A landscape with many valleys, sampled at points; each row gives a point and its height.
A ball rolls from a point to whichever of its 4 nearest points has the largest drop for the distance, and stops where none of them is lower. Distance is the straight distance between rows; heights are no part of it.
Lipif: [157 111 107 157 137 126 137 108 147 148  81  73 154  89 136 163 157 114
  81  45 127 123 149 100 135]  (h 3.09)
vaki: [136 116 157 186 118  82 144 141 112 183 132 103 138  87 145 143 125 129
 111 135 115 164  95 123 164]  (h 1.50)
dudeb: [161 148  69 105 178 110  80 106  96 120 125 130 110 162 104 113 154 135
  92  67 154  89 159 122 101]  (h 8.51)
vokes: [106 129 164 198 104  77 141 144 118 201 119  97 136  94 134 108 150 104
  94 144  87 172  96 136 196]  (h 1.72)
Levik: [ 78 145 138 105 105 169 140 116 188 125  55  29 190 101 143 167 115  99
 152 134 105 157  93 115 144]  (h 2.97)
Zaser: [112 147 129 153 141 146 116 111 150 156  79  28 166 125 120 153 159  81
  77  64 104 116 134 123 142]  (h 3.00)
zunor: [105 139 144 170 115 107 137 131 120 157 123  69 157 103 138 154 135 111
 103 147  92 158  97 127 163]  (h 1.43)
rofe: [197  98 122 112 159  80 124 129  88 114 170 183  73 157 176 100 140 170
 126 115 189  76 117 114  80]  (h 6.74)
ped: [158 115  81 146 142 156 153 100 121 140  87  95 145  98 128 169 159 122
 127  50 137 105 162 110 106]  (h 4.38)
febif: [ 93  63 151 106 123 138 131 144 160  79 176 193 115 150 105 132  86 159
 177 188 145 116 119 116  99]  (h 3.87)
bomo: [130 105 131  95 108 114 114 140 131  90 140 178 102 140 121 106  98 141
 151 160 143 139 109 106 139]  (h 4.76)
peku: [142 137 143 161 131 138 143 112 167 181  75  58 154  96 114 146 174  77
  63  35  87 110 162 127 145]  (h 3.92)
Vum: [189 118  89 102 190 126  87 109 104  91 176 176 102 178 148 132 133 170
 123  86 183  90 159 120  46]  (h 7.67)
Zur: [162 144  90 116 176  96  88 115  84 124 120 145  99 155 110 110 157 137
  89  77 151  88 154 126  98]  (h 7.61)
Veze: [ 92 154 139 143  93 173 140 105 161 184  57  34 169 113 125 135 161  74
 112  87  84 141 127 125 163]  (h 2.19)
Peki: [117 105 125  86 130 143 104 133 179  42 158 132 135 135 112 138  79 141
 144 144 152 130 142 109 119]  (h 3.77)
tate: [117 170 134  77 147 169 109 133 177  71 128  83 155 123 109 128 101 120
 123 125 137 129 150 154 116]  (h 2.73)
Gomi: [137 123  90 108 142 118  85 118 102  72 137 155 112 176 131 131 120 140
 142 141 146 109 134 115 110]  (h 4.25)
Supak: [112 157 128 152 138 146 129 122 141 134 108  58 172 105 151 171 138 105
 112 113 106 135 126 131 127]  (h 2.32)
rato: [138 122 157 189 112  95 144 138 144 211 103  86 138  85 122 120 151  92
  67  84  97 146 140 134 187]  (h 1.89)
duged: [ 73  64 171  85 137 146 116 156 124 109 194 227  96 185  85  67 101 154
 179 199 148  87 119 147  85]  (h 5.12)
duzuf: [132 169 135  93 133 171 122 136 165  95 141 102 145 105 114 128 104 122
 119 112 138 134 150 152 111]  (h 3.21)
pek: [140 140 156 108 101 128 140 151 134 133 154 163 109 101 120 106  99 144
 135 142 142 161 118 135 138]  (h 3.36)
Fek: [152 147  99  89 122 173 127 114 140 101 123 128 132 112 117 119 121 125
 129  95 140 135 165 127 124]  (h 2.80)
Pize: [113  74 127  95 135 143 109 136 158  52 165 180 128 148 109 131  85 162
 159 172 153 122 131 113 104]  (h 3.12)
lumaz: [171 109 164 118 144  41 124 136  74 132 165 175  58 158 157  70 143 156
 111 134 154  88  99 112 125]  (h 7.16)
Zem: [127 135 151 187 104 133 159 125 158 214  87  70 150  94 128 138 180  78
  79  87  64 136 156 156 177]  (h 1.97)
paped: [152 108  97 164 131 125 155 120 111 168  96 127 133  92 136 156 161 137
 125  76 132 126 152 111 140]  (h 5.28)
sasi: [123 122  74  81 178 188  93 107 152  44 168 172 131 197 108 121 108 134
 162 148 153  80 186 148  51]  (h 1.14)
ven: [142 130 142 146 107  85 164 137  70 193 131 184  73 135 146  80 156 139
 156 139 131 122 113 136 153]  (h 3.64)
tem: [ 82 138 155 123  78 159 157 131 176 148  60  43 184  91 132 141 124  87
 129 131  96 183  89 105 172]  (h 2.34)
vofes: [ 92 182 124 103 153 199 133 103 166 108 100  56 174 120 128 172 121 108
 148 137 114 118 137 164 105]  (h 4.09)
Viz: [126 102  88  93 142 152  99 117 152  42 138 163 128 157 122 140 101 146
 163 154 154 111 148 107  99]  (h 2.31)
lev: [150 138 141 120 128  73 115 132  68 159 139 175  74 164 139  75 150 138
 127 137 134 104 107 131 146]  (h 3.74)
Vog: [149 110 128 180 126  95 146 132 132 173  97  93 144  82 130 147 151 109
  75  68 118 138 135 108 159]  (h 2.17)
gino: [125 101 107 109 137 131  98 128 121  72 155 182 113 176 123 141 110 142
 165 165 147 113 136 117  96]  (h 3.20)
gana: [143 131 128 114  98  91 133 132  95 149 128 185  79 149 137  83 133 136
 152 142 140 126 111 126 145]  (h 3.17)
liv: [ 94 158 143 118  92 185 140 101 185 178  39  32 175 123 123 148 157  69
 121  71  92 145 128 118 157]  (h 2.58)
Namat: [125 135 137 166 127 113 130 130 133 152 108  61 164 103 143 152 145 108
  92  94 104 141 110 121 151]  (h 1.78)
Bedor: [149 120 121 159 111 105 171 130  96 191 117 157 111 101 150 121 146 149
 142 111 137 135 128 121 144]  (h 2.49)
kab: [124 146 138  86 116 140 114 146 163  83 143 133 130 115 103 113  86 125
 123 139 141 148 136 132 126]  (h 3.96)
pag: [ 76 137 157 138 106 149 170 137 142 128 130 121 156  99 119 160 109 129
 155 209  78 171 110 149 146]  (h 3.44)
duvuf: [112 153 155 161 124 134 152 143 126 144 152 106 152 100 140 158 113 128
 128 161 103 159 107 153 134]  (h 0.64)
Ronu: [128  97 140 117 122  94 109 133 101 101 150 191  78 173 137 107 108 154
 159 183 143 112  90 111 121]  (h 4.90)
gaguf: [ 98 102 120  95 141 166 102 141 144  75 183 207 110 188  91 102 104 147
 178 180 151  83 153 148  77]  (h 3.66)
lup: [129 126  66  78 148 160  98 101 154  41 117 123 134 168 125 137 108 124
 149 118 154 110 148 103  99]  (h 2.35)
dotu: [154 145 120 116 102 151 145 142 129 132 147 147 125  99 118 117 112 129
 135 116 139 154 142 135 129]  (h 2.95)
Savuv: [150 109 136 179 121  88 154 139 115 169 127 112 140  79 152 150 138 141
 101 104 125 151 114 114 150]  (h 1.73)
Mal: [ 91 156 124 133 122 167 121 103 150 132  61  22 183 124 137 171 148  96
 114  99 103 126 116 119 133]  (h 2.90)
gadef: [123  94 142 127 146 107 106 142 106  90 178 195  93 185 141 115 113 151
 164 181 143  95 109 134  94]  (h 5.01)
fuziz: [157 113  81 149 135 146 154 104 113 154  91 129 136 104 125 154 171 131
 130  67 134 118 167 121 121]  (h 5.13)
miv: [131 163 153 127 120 146 140 154 142 119 160 116 135 100 122 130 108 127
 124 148 125 154 136 158 133]  (h 2.10)
Fatob: [148 141  80 119 124 147 134 107 103 149 107 141 122 126 116 123 149 123
 142  87 135 126 166 130 123]  (h 5.37)
Divup: [ 79 150 139 129 112 166 147 119 162 115  78  55 187 111 139 170 119 102
 148 157 104 150 100 116 143]  (h 2.54)
Puso: [142 151  92  69 128 161 107 126 164  67 119 116 139 123 119 120 106 122
 128 101 152 131 152 117 120]  (h 1.75)
faf: [ 75 137 154 128 100 161 157 138 176 121  82  65 177  89 141 164 113 113
 146 170  98 174  92 114 154]  (h 2.61)
Sef: [149 134 119 120 144  71 103 130  76 121 144 160  89 174 137  91 135 144
 118 119 146 105 119 122 125]  (h 4.78)
Zoko: [135 115  96 108 171 154  80 125 120  78 180 181 114 196 132 123 112 144
 153 153 151  82 154 148  59]  (h 2.33)
Pufom: [138 114 152 119 105  77 125 137  87 138 135 184  67 159 143  77 126 135
 141 167 132 125  91 114 153]  (h 3.55)
runik: [ 77 121 174 147  80 134 170 143 167 129  96  81 163  77 134 151  94 112
 137 194  90 209  83 108 183]  (h 1.77)
Meziv: [126 101 170 101  96 103 122 156 137 108 146 182  94 128 125  95  89 145
 144 174 145 155  96 110 143]  (h 4.23)
gim: [150 123 104 148 149 151 145 112 139 144  96  69 163  88 136 172 148 120
 100  56 130 122 136 106 110]  (h 3.80)
Vuda: [112 120 166  92 123 127 102 151 171  68 166 142 134 121 101 115  84 146
 118 161 137 141 125 126 133]  (h 4.41)
Kag: [129 117 107 111 136 110  92 132 100  93 149 175  99 181 139 122 122 140
 146 155 148 109 116 118 110]  (h 4.14)
guse: [ 93  66 150 107 126 141 123 143 135  94 174 211 100 171 110 110 101 154
 183 198 148 101 117 137  94]  (h 4.58)
lib: [150 141 105 126 107 116 141 127  93 158 120 173  99 136 125  96 151 138
 146 117 140 127 142 128 144]  (h 3.39)
daza: [102 144 151 184  86 120 159 128 137 207  90  73 149 100 122 126 168  85
  91 119  70 158 132 140 185]  (h 1.84)
laz: [ 91 152 177 122 122 133 142 154 150 126 167 139 130 109  99 124  92 116
 129 187 104 166 118 172 143]  (h 3.71)
Kufep: [181 131 136 114 158  53 106 125  82 139 145 167  79 155 153  89 145 156
 101  92 164  91 122 122 118]  (h 6.30)
piro: [152 141  71 146 169 141 128 105  81 156 102 138 116 137 104 128 175 120
 107  59 128  83 186 142 100]  (h 7.42)
nus: [119  98 166 108 154 121 114 167 106 109 201 214  78 187 135  72 108 152
 156 189 151  79 105 158  78]  (h 5.60)
nuti: [162 128 108 118 170  88  84 122  87 102 155 160  98 176 142 120 139 154
 116 110 160  92 130 123  98]  (h 6.23)
Gak: [125 134 147 174 106 112 141 135 144 197  95  63 158  96 121 126 162  87
  72  88  84 139 131 142 176]  (h 1.95)
pemir: [147 134  70 104 182 140  71 102 108  69 139 141 116 183 134 147 132 137
 118 113 150  92 159 129  81]  (h 4.05)
gesib: [152 139 129 138  95 118 156 134 101 168 136 180  94 110 132 105 128 145
 154 137 143 147 118 119 144]  (h 2.48)
Buge: [103 144 138 165  90 133 156 121 146 194  81  56 167 105 126 128 165  79
  99 108  76 151 122 130 181]  (h 1.91)
Fafe: [111  68 153 107 112 106 118 143 124  99 157 197  94 153 135 109  88 149
 161 191 142 136  91 106 122]  (h 4.80)
Linas: [ 76 123 164 161  99 129 164 136 133 138 119 115 145  89 134 162 106 121
 156 217  83 183  84 132 167]  (h 2.55)
tison: [161 107 148 123 156  87 107 136  86 101 188 188  77 176 163 111 119 162
 140 154 163  84 109 131  80]  (h 5.65)
dagi: [ 93 171 143 125 137 171 143 124 150 110 127  74 171 111 140 163 124 116
 145 162  99 133 127 159 124]  (h 3.37)
gizo: [120 129 162 199  97  97 148 140 130 233 107 100 141  89 126 120 158  94
  83 126  78 163 122 148 199]  (h 1.79)
tise: [126 116  74  83 159 178 102  99 169  28 141 138 140 168 115 145 108 142
 162 142 148  96 173 117  77]  (h 1.71)
Rit: [151 138  95 146 121 134 143 111  91 170 118 155 110 126 129 129 162 138
 143  90 140 119 158 135 133]  (h 4.52)
gev: [ 83 167 159 111 128 165 140 139 162 107 148 115 152 112 104 142 105 114
 140 180  94 143 130 172 130]  (h 4.43)
zir: [137 165 122 116 138 168 135 128 151 115 142  97 161  96 129 140 116 122
 120  97 133 129 146 153 107]  (h 3.54)
zuna: [205  98  67 101 194 102 117  93  90 104 129 175  88 168 137 127 156 171
 118  51 193  79 159  95  53]  (h 8.92)
fali: [ 89 144 141 153 102 141 142 123 141 137  91  61 173 105 143 162 131  97
 130 166  91 158  91 117 160]  (h 1.83)
Bebov: [148 145 100 120 136 102 109 111  78 138 121 157  96 161 117  94 147 141
 121 108 138 106 139 128 137]  (h 4.97)
div: [150 150  83 124 144 125 121 110  84 158 112 148 109 142 107 113 165 134
 126  85 139 101 158 147 124]  (h 5.97)
Bomub: [144 146  61 102 146 136  83 104  96 107 115 135 115 163 107 113 146 121
 107  89 147 108 157 121 121]  (h 8.95)
tig: [144 131 148 169 122 116 161 150 110 163 146 123 139  87 143 146 118 141
 125 137 119 159 106 140 139]  (h 1.44)
doko: [145 137 130 151 125 139 151 136 123 142 149 111 150  82 152 155 123 137
 120 121 123 156 126 137 119]  (h 1.69)
notel: [121 110 170 197 114  81 145 148 110 181 142 108 140  86 149 134 119 143
 104 152 118 170  86 127 166]  (h 1.59)
tevi: [ 99 110 180  98 117 110 113 158 166  89 169 159 123 116  96 118  76 146
 123 178 121 150 105 129 140]  (h 4.98)
guvag: [151 125 148 154 103 102 167 134 106 185 144 157 108  93 143 118 122 157
 153 144 136 154 108 134 138]  (h 1.98)

Two balls start at each pair of points below. Name the first point that both come to, or write never.
nus / Kag | Viz
lib / lev | gesib
lumaz / div | gesib

Where does a ball stop that starts at each point below?
Kufep | duvuf
peku | duvuf
liv | duvuf
Bomub | duvuf
tison | sasi
